Points, in no order, along strands that fork and pass close to each other.
Two points are linked if the straight distance between their rows is under 67.1. Some points are linked to none.
(903): [  5  -3  13  -5   2   4   0  30  13 -13   2 -10  13 -11  -8  -2  26   7
  -2  -3   4   8  -1 -11   2  16 -13  -4  -9  -6 -12   0 -16 -16  14  -2
  -5   1   9  18  -6 -20  17 -12  -5  -2 -17   0 -18  -4 -13 -18   5  -5
  -7   6  12   1]
(275): [ -4  15   1 -14   4  10   9   7   3   2   2 -12  21  -9 -11   1   8  19
  -9   0   7  20   4  -7  -9   5 -19   4 -12   3  -4 -16 -12   2  -8   1
  14   2 -11  -6  11  -1  -3  -2   8  -3  13  -7  -6  -7  -6   2  21  -2
 -12  14  -6   7]
(1007): [ 13  -7   3   0 -16 -19  -4  -6   0  -1   7  -9  -9 -14  -7 -10   8 -10
  10  12  -3  -4   6 -10  13   0  -7 -12  10  -6  23  15  -8 -12  -4   2
   7  -1 -12  -3  -7  -4  -8   9   1  -9   1  22   0  -6  26  -2 -20  12
  -3   4  13  -4]
(626): [ 10  -2 -10   5  13  13   4   6  -2  -7   4   8  -6  -8  10  -7  -7  -4
   2  10  23 -15 -12   5 -13  24  -3  -6  -7  -2  18  19  -5  -1  20   1
  -5   1  10  14  11  -7 -16  -1  -5  -8 -17   8   2  -8  -1   5   7  20
  -1   5  21  -6]
(511): [ -8  -2   2   1  -4 -12 -18  -5   2   2   1 -20  -5  12  -8  -3  16  -7
  -9   4 -11   9  -9  -5  -4   0   0   9   9  -4 -14 -24  17   8   0   0
  -5   4   3 -15   7  10  14  -7   5  -4  13  16 -12   5 -11 -11 -13 -14
   3  13  -9   7]
(472): [ -3 -15   2  -2 -11 -13  -2 -16  -4  11 -13  15   8  24  -8  -3   0   7
   3  -7 -10   8   1  -6   7  -1  16  -3  20  -7  -9   1  18  -9   4  -7
 -11   7   1  -1  -4  -7  -1  12  -7   4   1  -2  13   1  -2 -20 -16  -6
  18 -12   3 -11]
(79): [  4  -7  -3 -20 -11   7  -1 -15  -7  17  -5  11  18   7   5   3 -11  16
   6  -7  -6   6  11  -1   4  -5  24   0  12  -4  12  26   8   3 -13 -10
  11   7 -11  -2  -8  11 -18   4  -9   9   4  -5  14  -2   4   2 -19   9
  20 -13   1 -13]
(1010): [  9 -17  11   0 -17 -18 -11 -13 -10  -7   6   5 -10  13  -8   3   6 -14
   2  13 -12  -6  10   7   2  -6   0   3  24  -8 -11   9  12  -9  -1   9
  15  -5   0 -13  -2  19   9   8  -2  -1  -5   4  -6  14   9  -2 -22 -11
   2   4  -8  -7]
(45): [ -7 -12  -3   3  -8 -21   5  -8   2  16   4   1   3   6 -11  -5  -3  -3
   3  -8  -2   9 -10  -3  12  -6  10   4  14   5  14   7  17  -7  -4 -16
 -14   8   3  -7 -10  -9  -2   6 -13   8  -6   4   9  -6  -6 -15 -16   8
  15  -4  -4  -9]
(705): [  1 -11   5  -6  10   2  17  -2  -4   9  -3   7  21  16  -5 -14   6   7
  -9   6  10   9  -6  -9 -13   3 -17   1  15  -7  10 -10  11   5  -1  -2
  -8  -8   7 -19   2  -6   3   1  -9   0   8  -2   5  -1 -15 -19  21  -8
   4  11  -1  -8]
(215): [  9   4   6   5  10  15   6  11   2  -8  -1 -11  -6   2   9 -19   7  -2
  -5  15   5 -10  -4   7 -12  19  -2  -5  -2  -9 -22 -11  -5   2  15   8
  -6  -8  12  10   9  -9   2   7  -7 -21   8  -3 -16  10 -11  -6  10 -20
 -16  12   6  13]
(152): [  1  14  -6  -1  -2  -5  12   3   2  12  13 -12  -8   1  -1 -11  -8  -6
  12   4  -3  -3   1   9  10  -7  11  -7  -3   3  -1   6  -8   0 -10 -12
 -18  -3   2   8 -18  -7  -4   7 -13 -12   1  -9  -8   2  -7   1  -3  -4
  -5   3   1  17]
(8): [ -6   3  -3  16   8  -1   6  -1  -4 -10  20   0  -8   2  12  17  -5  -8
  -6  -3  -3   3   8  25  17 -11  -2   9   0  13   4  -7   2   6  -1 -10
   8   7   1  -7   3   5   4  11  -8  17 -18 -12  -5   9   3  16  -2 -10
 -16   0 -17   5]
(666): [-13  18 -15   9  -5 -17  -7  -6   2   2  12  -4  -7  -2   1   4  -6   4
   2  -8  -3  16  -1   2  12  -3  23   8  -6  15  -5  -7   3  -3  -3 -13
   2  15 -10   2   3   3  -9   5   4   6  -4   0   9  -2  -2   2 -14   3
  -8  -4 -17   4]
(726): [ -6   5 -11   1  -8 -16  -6  -4   7   5   5   4   0  -9 -16  14   1   1
   2   0  -8  13   6   5   9 -25 -14   2 -11   7  -8  -3 -16  -3 -26  -6
   1   3 -19   3  -6   8   6 -13  11  18 -12 -11   0   0  -2  16  -2   3
  -6  -3 -16   0]
(522): [ -9  20   1 -12 -10  -5  -6  -9   2   5  -7  -9   9 -16  -5  -1  -5  17
  -8  -8   4   7   3 -23  -3  -2   4  10 -15  11   2  -6 -11   1  -5   3
  21   2 -19   6   7   7 -15  -1  23   0  18   8  10 -12   6   1  -3  14
   0   1  -8  -3]
(851): [-14  14   5 -13  -9   2  -7  -7   5   6  -6 -14  13 -15   5  12  -4  21
  -9 -10  -2  11   0 -10  10   0  20  19  -6  14   8  -2   1  10  -6  -6
  21   9 -10   3  -2  14 -12  -6  10   8  15   6   6 -10  -1   8 -10  15
   8   1 -10  -2]
(436): [ -8  -2   2   3  -2  -4 -20 -10  -4   0  -1  -3  -1   7   3  10   6  -6
 -14   1 -14   7  -5  -4  -3  -6  -5  13   6   2  -4 -24  12  15   8   0
   7   3  -5 -16  10  13   8  -4  18   5  12  12   6   7   1  -1 -13  -7
   2   2 -12  -1]
(614): [  7 -10   9   1   1   9   4   8   5   4   9  -9   7  -3  -3   3   7  -3
   1   1 -11   7   5   7  10  -1 -14   1   8 -10  19  12  -3   5  -9 -17
  -8  -7   3  -1 -10  -6   8  -6 -13   7 -12   1 -15   9  -3   2  -9   7
  12  -6   7  -1]
(757): [ -7   4  -5  -4   1  18   6 -10   0   1  -2 -15  -5  -8  20  14  -3  14
   3  -5  -6  -7  -1  20   9   0  11 -15   1  -1   5 -10  -4   8  -4  -3
  -5  13   3   7  -6 -11 -10  11 -12  -5  14  -4 -16   3  12  10  -2  -6
 -11  -3  10  26]
(371): [ 13 -15   5 -10 -23 -16 -14 -21  -7  -2   5  -4  -9   3  -7   1   5 -10
   6  13 -12 -11  10   1   3  -7   0  -4  19  -5   8  12   4 -10  -7   6
  17   0 -10 -10  -6  19  -1  10   3  -1  10  20  -3   3  24   0 -24   0
   0   6   0  -3]
(920): [ 10   2  -5   2  19  12  20   3  -8  11   5  14  -1  19  19 -20 -13  -8
   3   7  -2 -14   1   8  -5  -1   5  -7   8  -7   2   7   7  10  10   2
 -10 -25  10   6   4  -1 -15  16  -7  -8   0 -16  12  14  -8  -5  13 -12
   1  -7   1   2]
(393): [ -1  -3   9  -4  -8   5 -12  -8   2   4 -27   4  10  10   4   6   1  15
   0 -13 -12   9  -2  -8   0   6  21  -3   9 -10 -11  -4   8   0  13   3
  -5  10   3  11   4 -11   3   5   1   2   7   1   7   5   2 -18  -8  -1
  17 -14   9  -2]
(960): [ -2  18   6  -7  -8  -1  -4   6   5   8 -11  -2   4  -8  -5 -15 -10   8
  -2  -4  -4   0  11 -24  -6  -8  13   7 -14   1  -6   0 -10  -1  -6   4
   7 -14 -14  15  -5   8  -7  -8  21 -11  17   1  20  -5   5  -4   0  12
   5 -10  -2  -2]
(592): [-10  11 -17  20   6 -23 -10  -7  -4 -13  -1  12 -17   8   1  -9  -9 -11
   0   1  11  -3  -8 -13 -10  -2   0  -6 -10   6 -15 -16   0 -11  16  10
  -1   2  -3   0  17  -2  -6   5  23  -4  -6   1  25 -10   5  -3   3  -3
 -14   0 -10  -5]
(581): [ -3  -6  10  -1  -2  13   8  -4   5  -6  -2 -17   7 -17  13  20   3  15
  -3 -14   0   0   4   9  19   1  -1  -2   0   3  20  -7  -5   5  -3  -7
  11  16   0  -3  -7 -12   0  10 -11  10   9   6  -6  -6  17   5  -1   2
  -6   0   6  13]
(67): [  7   8 -14  -5  13  18  11   0  -3   5  -2  22  -1  16   9  -4  -5   4
   5   8  -2  -7   1  22 -10  -1  -1 -12  -4 -10 -14   7  -9   4  -4   4
 -11 -14   2  14   4   1  -4   2  -5  -1  -4 -23  -6  11 -10   9  20 -11
   1  -6   6   6]
(257): [ -3  -6  10  -2   1   3   7   7  10   7   5 -17  20  -4 -10   6  13   8
  -6  -7 -14  19  -2  -9   8  -6 -21   2   5  -6  20 -15   0  12 -10 -16
  -9   0  -4  -8 -13 -19   9  -9  -4  12   3   4  -9   1  -1  -5  -2  -3
   4   1   0   5]
(178): [ -6  15  20 -11 -13   4 -11  14  15   3 -11 -20   9 -14 -11   4   7   6
  -4  -7 -15   4   9 -11   5 -10  -7   2 -16  -5 -12 -13 -19   5 -14  11
   7  -5 -12  12 -10  -4  14  -7  17  -6  22   2 -11   1   9   2   1  -5
  -2   3   3  15]
(663): [ -4  13 -27  -5  -4  -9  -1  -9   0  14  10  13  -4   3 -15   4  -5   1
   7   8  -4   7   4  18  -4 -20 -10   0 -11   6 -11  10 -11   0 -25 -10
 -13  -3 -19   2   1  17  -4 -15  10  12  -7 -23  -5   2  -9  20   3   4
  -1  -3 -13   1]
(676): [  4   4   4   3  -4  -7  -9   6   7   4 -10   1  -5  -6  -6 -12  -8  -9
   6   0  -8 -10  -2 -18  -2  -6   5  -9  -8 -11   0   8 -11  -2   2   4
  -9 -15  -6  14  -6  -2   0  -9  15  -9   6   6  12  -3   8  -5  -4  11
  10 -11  10  -2]
(154): [ -7  -8  -8  13  11  15  -9   4  -2  -6 -21  17 -11  -4  11  29  -8 -11
  -2 -12  -5  -8  -3   9  -5 -16 -11   2 -18  -1  -2  -8   3  15  -1   2
  -1   7   7  -2   6   1  12 -18  18  19  -9  -7   9   1   4  19  11   3
  10 -17  -1  -4]
(475): [ -4   4 -11  15  14  10  -8  13   7  -9  -8   3 -17 -10  15  11  -6 -14
   4 -10  -3 -10  -6   4  -2  -3  -7  -6 -27   3   0  -9 -12   8  13  -2
 -15   6  10  15   6 -13   4 -15   9   5 -17  -5   9  -6   5  17  10   0
  -8 -13   6   5]
(43): [ -2   0  11   7  -5  11 -10   2  -4  -3 -17  12   5   0  20   4 -13   5
  -8 -24 -14   5   4  -7   7   2  21  -1   4  -5  -4  -6   8   2  18   4
   1   3   2  13   4 -12  -8  11   2   8   4  -2  25   6  14 -11 -12  -2
   3 -27   4  -4]
(980): [-10  -8  -1  -9  -1   1   4  -4   1   3   7 -13  -6   4 -11   2   6  -6
   2  13  -2 -10  -6  12  -2  -8 -14  -5   5  -3   1 -12   0   6 -19   2
  -7   0  -3 -23  -2  13  14  -1   2  -5  19  -1 -25   1  -1  10  10 -11
  -1  21  -2  14]
(133): [ -5   0  13  18  -2  -5  -4  13   1  -4  -1   4  -4  -5  10  -5 -14 -11
  -8 -19 -10   3   6 -15  17  -2  24   9  -1  10  -1 -12  10  -4  13   3
   7  -1   2   6  -7 -10  -3  10   3   1   0   4  25   3  12 -14 -11  -4
  -7 -14  -7  -6]
(3): [  4  -7   8 -10   2  14  -2  10   9 -11 -17  -9  19  -2  -7  16  25  26
   3  -3  -6  10  -7   3  -3  14 -10  -6  -2  -9 -12 -10 -10  -7   2   1
   0  16   3   9  -1 -24  12  -9  -2   5  -3  -2 -22   0 -12 -11   9   0
   3   7  16   7]
(1009): [ -4  -6  -6  17   1 -24   3  -7  -8  -6   2  19 -15  12  -5  -8 -17 -21
   3   2  13 -16   1  -1   3 -11   0   0  -3   9  -5   1  10 -13   5  11
  -1  -4   3  -8   1   5   4  11   4   0 -13  -2  15  -8   3  -2   3  -5
  -6   0 -12 -13]
(289): [-13  11 -16   0   6   2   2  -7  11  -5  -2 -13  -6  -4   5  16   4  11
   6  -3   4  -4 -12  16   4   1  -6 -12 -11   8  -4 -18 -13   3  -6  -2
 -14  18  -1   6  -4  -8  -3   2  -1   1   8  -5 -18  -5   1  11   8  -6
 -16  12   6  24]
(547): [ -8  -7  -8   0   3 -23   6 -13  -1  -1   0   4   5   5 -19   0   6   3
   3  -3  21   1 -17 -11  -6   1 -20  -6   0  11  12  -6   3  -8  -4  -2
 -13  14  -1 -12  -3 -11   1  -3   0   5  -6   7   8 -19   3 -10  11   7
   3   6   3  -7]
(265): [-18  16  -3   0  -4  -7  -5  -2   9   8  -4  -9   6  -7  -1  18  -7  17
  -7 -18  -1  13  -2  -6  10  -7  27  21 -11  15  -9 -15   7  11  -4 -11
   3  15  -8   3  -5   8  -4 -12   5  12   5  -1   6  -7 -10   0  -6   4
   1  -5 -15   5]
(598): [-10  -9   8   4  -4  -7   6   6   4   4  -5  -4  -3  -6  -8   0 -15 -20
 -12   1  24 -13  -5 -17  -3 -13   9  13 -13  14   1  -9  17  -1  -9  16
   6  -2   1 -13  -5  18  13  -8  10  -6   9  11   9  -9  -2   0  15   3
  -2   9  -8 -11]
(855): [ 13   7 -13   9  19  -6  11  17   2  -2  19   4 -11  -3   6 -13  -1 -12
   7   9  20  -9 -10   3  -4  15 -12  -7  -7   9   1  15 -10  -4  18  -8
 -18  -5  15  15   1 -10 -11  -3 -14  -6 -26  -3  -1 -10 -17  -3   7   6
 -12   6   2  -4]
(677): [  0   6 -25  -2   8  -2   0  -9  -8   6   5  22  -7  18  -5   6   1  -2
   7  12  -9  -1  -5  23  -8  -9 -16  -7  -4  -2 -10   9 -11   4 -12  -8
 -15  -8  -1  -1   7   8   0  -8   0  10 -18 -22  -4   6 -16  16   8  -1
   8   1  -9   0]
(548): [ -5  23   1  -9   7  14  -5   5  -1   5  12 -15  13  -5   8  -8   8   9
 -10   5  -8  25   6   0  -8   9  -2  17  -6   1  -1 -14   0  15   3 -10
  12  -3  -6  -6  16  12  -7  -4   5  -2  16  -1 -10   2 -13   2  -2  -2
  -5   7 -14  10]
(360): [  6   8   2  -7  -5  -3  -8  -3   2   3  -3  -7   0   8  -7 -29   6   0
   3  12   6   1   1 -16 -19  16  10  -2   5  -8 -15   5   1  -5  11   7
  -2 -10   0   1  14   8  -4  -1   6 -27  15  14  -2   0  -7 -13   0   0
   5  10   8   2]
(459): [  8  -3   0  -1  14   2   9   3  -9   2  13   3   6  15  -1 -21  10  -7
  -5  18   1   3   6   1 -13   7 -25   5  17  -9   6  -1   5   2   4   3
  -1 -22   7 -16  10   1  -1   2 -10  -9   1   1   1  11  -8  -5  13 -12
  -5  11  -4  -3]
(299): [ -5  -5  16  11   4   6   7  10   4   1  -2  -7   6  -3  12  -6  -7  -2
 -12 -15   6   9  -4 -11  12  14  21  12   3   5   6 -12  19   4  18  -1
   5   2  12  -1   1 -14   3  13 -11  -5   5  10   5   1  -5 -19   0  -8
  -6   0  -3  -1]
(438): [-10   4  -7   5   5  -7  -2   0   6  -7   6 -11 -16  -2   1   9   4  -7
   5   6  -2  -9 -11  13   0  -5 -15 -11 -10   1 -11 -22  -6   1 -10   3
 -11   9  -1  -8  -4  -1  14  -1   3  -5   8  -2 -22  -3  -1  15   4 -18
 -19  14  -5  25]
(415): [  0  14   3  -1 -10  -6   3   5   7   6  11 -17  -5  -3  -4   0   4   1
   9   5 -19   9  15  12  15 -13  -1  -7  -4  -1 -14  -7 -18  -1 -14  -9
  -3  -4 -10  10 -14  -6   5   3  -1  -3   4 -14 -14  12   2   8  -5 -13
 -16   0  -4  19]
(627): [ 13  -1   5   1  10  12  18  11  -2   1  12  -8   3   5   9 -22  16   1
  -5  21   5   1   7   9  -7  18 -15  -3  15  -6  -4  -6  -4   0  11   0
  -3 -11   6  -2   5 -13  -6  10 -17 -12   2  -5 -15  10 -12 -10  11 -25
 -24  13   1  11]
(687): [  5  -5   5 -11  -5  -4  15   4  -3  -1   9   1  12 -13 -19 -13   2  -2
  -4  11  32  -3   2 -15  -9   7 -15   4  -5   6  23  15  -4 -12  -9   5
  14  -7  -1 -10   0  11  -1  -5  -3 -10  -4   8  -2 -14   2   2  14  18
   1  11   3 -16]
(418): [  1   0   2 -13 -12   2   1  -1   7   6 -16   5  12   3 -13   9   9  26
   7  -3  -5   9   7  12   3   4  18   0   3  -2 -17  15  -3 -10  -9  -8
  -2   6  -4  14  -8  -2   5  -6 -16   3  -9  -9 -16   0 -16   0  -1  11
  19  -7  11   0]
(80): [  5   2 -12  -4   9  -5   7   4  -4   5  19  -1   6  -5 -11 -17   5  -7
  -3  11  20  13  -8 -16 -15  15 -12  12  -1   8  23  18   1   1  -1 -11
  -5  -8   2 -11   8   4  -6 -16  -5  -5 -12  10   1  -9 -16  -3   4  18
   5  10  -1 -15]
(244): [ 10  16  -1   3  -2  -4   7   3  -6  -5  12  -4   0  -3  -4 -22  -1  -1
   2   9  14   9   9 -11  -6  16   0   1  -1   6  -4   9  -5  -9  13   4
  11  -6  -2   2  11   0 -12  12   0 -13  -2   4   8   0  -6  -5   1   2
  -9   5   2  -2]
(294): [  6   5  -9   9   8 -17  12  11   2   9  17   3 -12   5   1 -13  -5 -11
   6   3   8  -2  -6   4   8   2   8  -1   1  11  -3  15  -2  -6   1 -12
 -20  -7   9  10  -7  -9  -3   3 -21   0 -16  -4  -1  -2 -21  -9  -2   1
   1   1  -6  -4]
(24): [  3  -5   6  19  -1  -2  -5   4  -1 -21 -11   6  -5 -12   5  14   7  -3
   4 -16  13  -1  -3  -4   7  10  -4   2 -10   6  -3  -6  -3 -14  23  10
  10  23   8  10   6 -15   6   3   2  10 -22   8  11  -8  12   2   2   3
 -13  -3  10  -7]
(250): [  4  -6  -9 -13   4  16   8 -10  -7  14  -1  10   6   8   9  -3 -14   6
   4  -5   1  -6  -5   6  -4   4  19   2  13 -11  22  25  19  12  -7 -11
  -5  -1   2  -8  -3   5 -14   1 -14   0   0   2   5   0  -3   5  -6  10
  22  -7   8  -7]
(591): [  7  -6  12   3   0   0  -2  26  13  -3  10 -12   0 -11  -8  -4  16  -8
   0   3 -11   0   0  -2  10   1 -23  -7  -9  -8   1   5 -13   0   1  -8
 -13 -11  10  12 -11 -16  23 -15  -5   0 -21  -3 -19   2  -4   1  -6   0
  -1  -1   6   2]
(222): [  5   5  -1 -12   6  16  -6   5  -5  10  10 -13   3  -3   0 -19   5 -11
  -6  18 -10  -5   5  -1 -19   3 -14   5   0 -15  11   3   0  14  -5  -1
   2 -20  -3  -9   7  21  -4  -7  11 -18  24   6 -15   9   3  13  -2  -2
   1  12   1   9]
(785): [ 11  -1  -5  17  13  14  -8   7  -5 -14  -1  18  -7  -4  16  -6 -11 -11
   3  -3   6 -14  -9   8  -6  10   4  -2   3  -5  11  17  -2   4  27   0
  -6  -6  12   9  10 -11 -17   0   4   0 -23   4  18   1   7   2  -8  14
   5 -10  14 -13]
(366): [ -5   8 -10  -1 -12 -12   2  -3  14  -5   2  -2  -4 -23 -10  16  -1   5
   9  -5   4   1   2   1  11 -17 -14  -1 -25  11   5   4 -24  -7 -24   3
   0   9 -19  11 -10   3   5 -12  11   7  -7  -3  -6 -14   8  18   2  15
 -13   3   0   5]
(175): [  0 -12   9   2  -3  -8 -11  -6  -8  -5   6  -6  -5  22  -7   5  15  -6
  -3  12 -17   4   3  11   1   0  -7   4  26  -5 -18 -10  13  -2  -1   3
  -1   2   5 -20   0   2  17   3 -10   6   1   3 -14  18  -7  -7 -16 -22
  -1  10  -7   4]
(121): [  8   1  -7  24  15   6 -10   8  -1 -17   0  10 -15  -8  15   5  -4 -15
   3  -3   4 -14  -4   3   3   4  -9  -6 -11  -1   6  -2 -12   1  25   3
  -4   2  10  14  11 -18  -3  -3   5   7 -24  -1  16   1  14   7  -5   6
 -11 -10   7  -3]
(329): [  7 -14   7  -3   6   5  11   2  -5   6 -18  23  -6  17  -4  -9 -10 -13
   3   5  12 -22  -3  -1 -17  -2  -9 -14   1  -7 -10   9   3  -5  -1  22
  -9 -13  13  -2  -1   4  13   1  -4 -10  -1  -7   4  -2  -7  -4  24  -5
  14  -3   5 -12]
(365): [ -9 -20   4   1  -4  -1  -4  -1   3   4  -5  -2 -18   0   3  11  -8 -22
   0   4  -2 -25  -4   7   4 -21   1   4   2   0   0   0  16   8 -14  11
  -3   0   5 -14  -9  21  19  -7   7   0  15   7 -18   7   6  14   1 -11
   6   7  -4   4]
(715): [ -4   0  -1 -21 -13  12   8 -16  -4  12  -9  -1  21   2   7  15  -9  31
   5 -10  -2  11  13   8  12  -7  14  -6   7   0   8  10  -2   3 -22  -7
  14  12  -9  -1 -12   3 -13   7  -7  16  10 -14  -2  -6   5   9  -6   9
   8 -10  -3  -1]
(510): [  6  -9  13  -7 -11   8  -7   5  -3  -5 -10  13  -9   0   4  11 -14  -7
   3  -4 -12 -17  12   9   1  -8  25   3   2   0 -20  20   3  -2  -1  16
  10  -9   1   8 -10  25  12  -1  -4  -3   3  -7  -7  15   6   7  -2  -1
  13 -13   6  -8]
(258): [ 10   7   1  -5  -6   3  -6  -4  -7  -4   3   1   2  -1   1  -7  -6   3
   1   0   1   6  15  -4  -4   6  31  12   6   6  -6  16   4  -7  12   6
  20  -7  -4   1  10  18 -14   7   0  -9   4   7   9   6   0  -4 -10  10
   7  -3  -4 -10]
(483): [-11 -15   6   7   0  -5   3   3  -2   7  -1  -3  -9   2   4  -3 -17 -20
  -8  -4  -3 -18  -6 -10   6 -18   9   8   0   2  10 -14  20   5  -5   5
  -6  -7   5 -15  -7   7   7   3   7  -6  17   6   8  -1   7  -2  -1  -5
   5   1  -8  -5]
(274): [ -7   8 -10  13  10  -6   1  -3  -8  -2  16   2  -4   9  11   0  -6  -7
  -1  -1  -5  11   6   6   6  -7  -7   5   1   3   4 -12   5   7   2 -12
   1   1  -4  -7   5   1  -9   7   1  10 -11 -12  12   6  -2   4  -6  -7
  -9  -6 -18   2]
(110): [ -5   6  -6   1  22   9  12   8  -3   6   7   8  -3  13  17   1   0   5
 -11  -2   5   8 -10  10  -1   5  17  16   4   6  -2 -11  15  13  10  -6
  -2  -3  12  -5   9   6   2   0 -17   3  -7  -8  -1   9 -30  -2  15 -12
   2   2 -13  -3]
(514): [ -1   3  -8  13 -11 -18  -1 -10   0 -10   8   5  -9 -11   0   6  -4  -1
   6 -11  10  -2   0   6  17   4  19   7  -3  15   8   8   3 -12   4  -5
   2  17  -3   2  -4   0 -10  13  -8  11 -16   9  15 -10   7   5 -11  16
  -4   0   1  -9]
(746): [  3  -3  -7 -12  -2   9  -1 -12   2   1 -11   3  15   6  -3  21  20  28
   7  -1  -5  10  -9  15  -2  11   1  -8   9  -6  -1   9  -7  -3  -6 -11
  -8  18   1   6   1 -10   1 -11 -12  16 -10  -4 -15   1 -11   3   0  10
  16  -3  13   2]
(395): [ -3  -8   6   9  -6   2  10  -8  -7 -10  14  -4  -8 -11  10  15  -6  -5
  -2  -7   6  -5  11  16  20  -7   3   2   4  11  15  -3   4  -4  -4   3
  14  16  -2  -9  -7   6  -3  26 -12   8   2  -2  -4   0  22  15  -1  -7
 -22   3  -6   7]
(930): [  0  10  -3 -23  -9  10   9 -10   1   4 -19   8  16   3  -2  19  -5  36
  12  -8   0   6  14  17   5  -4  16 -13  -1  -2 -18   8 -14  -5 -19   3
  12   9 -12   9 -11  -2  -5   6  -6   9   6 -28 -13  -3   0   9   7   4
   5  -5   6   6]
(1019): [-11  -6  -1   6   6   5 -17  -2  -1  -6 -14   9  -3   3   0  17  -2  -7
 -10  -5  -2   0 -10  -4  -9 -10 -12   3 -10  -1  -1 -15   2  10   1   8
   0   3  -4 -10  10   7  13 -15  20  11   6   3  11  -1   0   5   9   0
  10  -4  -5  -4]
(831): [ 13  -1  -2  -4   4  19   9  -6  -9   4   3  11   3   5  21  -9 -17   5
   7   2  -1 -11   6  16  -5  10  23  -5  12  -5   4  24   9   4   7   2
   1  -8   6  10  -1   2 -22  19 -17  -9  -1 -10   3   9  -2  -3   0  -3
   8 -10  14   1]
(941): [  7 -18  10   4   2  15  -2   8  -9 -12  -8  12 -18  -3  14  13 -10 -15
  -1   0   2 -25   0  13 -10  -4  14  -3   3   1 -11  19  11   2   8  25
  14  -8  14   0  -1  19  11   3  -3  -4   1  -1  -7  11  13  13   0  -5
   5  -5   7  -8]
(494): [ -5  -6 -13  12  -5 -17   1  -7  -3   4   9   5  -3  -3   1  -2  -9 -13
   6  -7   2 -10 -11   1  14  -8   1  -5   2   4  30   7   8  -3  -9 -15
 -11   9  -3  -8  -8 -11 -13   7   2  11  -7  11  15 -12  17   3 -15  15
   2  -2   0  -5]
(652): [  1  14  15  -4 -20 -11  -9   8  12  -3  -5 -20  -1  -6 -11   2   8   9
   5  -6 -19   7  15  -7  15  -5   7   0  -3  -4 -25 -13 -17  -9  -6   5
   7   0  -9  12 -12  -9  11   3   6  -6  13  -1 -11   9   6  -6 -10 -12
 -10   2  -4  15]
(970): [  3 -10  -3   4   4  -1   9  -8 -10  -3  -3  23  -4  12  -4  -4 -11  -9
   3   5   8 -13   1   2  -6  -8  -7  -6   0  -2   1  12   2  -8  -4  12
   2  -8   2  -6   2   9  -1   3   4   1  -9 -10  13  -3   7   3  10   0
   6  -6  -3 -15]
(241): [ -7   9 -10  -5   5   1   7  -8   3 -11  -1  -9  10  -8  -8  12  13  21
   4  -1  17   9  -6  -2  -6  13 -18 -16  -9   6   4 -14 -15  -5  -2   0
   2  22  -5   0   6 -17 -11   1   4  -1   3   2  -7 -12   2  -2  15  -1
 -16  17   7  11]
(898): [  6  13   0   3   3   2 -16   9   4  -7 -10  -5 -13  -2   3 -20  -3 -10
  -2   5  -1 -10  -8 -21 -15  14  13  -1  -9 -11  -8  -1  -4   1  20   8
  -1 -12   3  18  14   6  -3 -11  17 -24   5  16   8   0   0  -7  -5  12
   0  -5   5  -1]
(340): [  6 -24  17   1   8  17   0   4  -2  -6 -17   6 -11   7   8   4   5 -12
  -6   0   4 -16 -11   2 -12   3  -4  -6   8 -10  -1   1  13   6  10  18
  -1  -7  19  -9   4  -1  18  -4  -3  -4   5   6  -5   6   4  -3  11  -7
  10   1  13  -4]
(11): [ -2  -3  -8  11  12 -14 -13   2  -5   0  11   5   0   4 -12 -10   8 -11
  -3   6   0   9 -11 -19  -9   5 -21   9   8   1  20   5   9   1   4 -15
  -9 -10  -2 -12   6  -7   0 -22   9   9 -14  14  14  -7 -10 -11  -9  15
   9   0  -9 -18]
(535): [ -1 -11  23 -13 -13  -2  -6   6  12   3  -8 -17  20 -10 -19   5  16   9
  -6  -2 -12   7   6 -17   6  -7 -29  -1   3 -11   4 -12  -9  -2 -16   3
   7  -3 -11  -7  -9  -6  17  -8  12   4  19   7 -10  -2   8  -7  -1   3
   5   4   3   0]
(896): [ -4   0  -5  -8   3 -10  10  -5  -3   2   4  -3  14  10 -20  -5  13  10
  -5   2  15  13 -10 -12 -10   7 -14   3   9   3  -1 -11   9  -4  -5  -6
  -9  12   1 -17   1  -7   4  -4  -6   1   2   8  -1 -10 -17 -18  13  -2
   1  15  -4  -3]
(414): [ -6 -13  -1  14   9 -12   2   2  -2 -15  -1  11   2  -3  -5   9  14  -6
   5  -8  19   2 -14  -5   1   9 -26  -5  -3   4   5 -10   5  -9  14   3
  -8  19  12  -4  -1 -22   8  -6  -8  12 -23   4   8 -14   0  -9  13   1
  -7   5   5  -9]
(634): [  7  -9  16   0   6  19  -1   5   0  -7 -18   1  -4   1  12  -8   3   2
  -7   1   3 -11  -2  -4 -14  10   8  -6   8 -13 -11  -1   6   0  19  16
   2  -8  15   6  10  -5   3   8   0 -13   9   3  -3   9   8 -10  12 -10
   0  -5  12   3]
(531): [  1  13  -2 -14  11  28  -3   6  -2   9   8 -12   9  -6  13 -16   3   4
  -4   9 -14  12   9   2 -15   3  -4   2  -6 -11   9  -1  -9  22  -6  -6
   8 -16  -4   1  13  11 -16  -3   9 -11  21  -3  -5   9   5  11   3   2
  -1  -4  -4  15]
(963): [  9  -8   7  -5 -13 -14   5  -8  -2   3   2  -3   3 -11 -16 -13   1  -1
   5   9  13   1   5 -19   0   4 -13  -3   4   0  25  18  -1 -11  -8   0
   8  -5  -7  -7  -6   4  -7   3   5  -7   2  12   7 -13  16  -4  -4  16
   6   1   9 -11]
(225): [ 16   4   6  -6 -12   3  -8  -5  -6  -7   1  14  -3   9   6   5  -9   2
   2  -2 -14   1  18   8  -2   0  25   3  10   3 -28  19  -1  -7  11   8
  21  -9  -6  14   1  21  -4  12  -3  -1  -6 -12   7  17   2   2 -14  -6
   4 -19  -2  -6]

Follow the links from the first point to the second, and from the first to the third. Name the last point that the two ways share.
(244), (133), (289) => (666)
(963), (415), (414) => (121)
(215), (154), (652) => (121)
(393), (365), (225) => (666)
(371), (225), (970) => (340)
(483), (531), (666) => (289)
(365), (531), (472) => (289)

A fork is a point with three links. Follow the links from the first point to the second and name the forks in between, in order.
(591), (705) => (121)
(393), (970) => (666), (340)
(340), (438) => (666), (289)
(274), (510) => (666)
(531), (598) => (289)

Name the points in between on the shortest way along the links from the first point to the second, in order.
(154), (676) => (475), (121), (24), (414), (547), (896), (705), (459), (627), (215), (634), (340), (941), (510), (225), (258), (244), (360), (898)
(1009), (757) => (970), (329), (340), (941), (510), (225), (258), (244), (360), (898), (676), (960), (522), (851), (265), (666), (274), (8), (395), (581)
(705), (257) => (896), (547), (414), (24), (121), (785), (626), (855), (294), (152), (415), (652), (178), (535)
(920), (257) => (831), (250), (79), (715), (930), (418), (746), (3), (903), (591), (614)
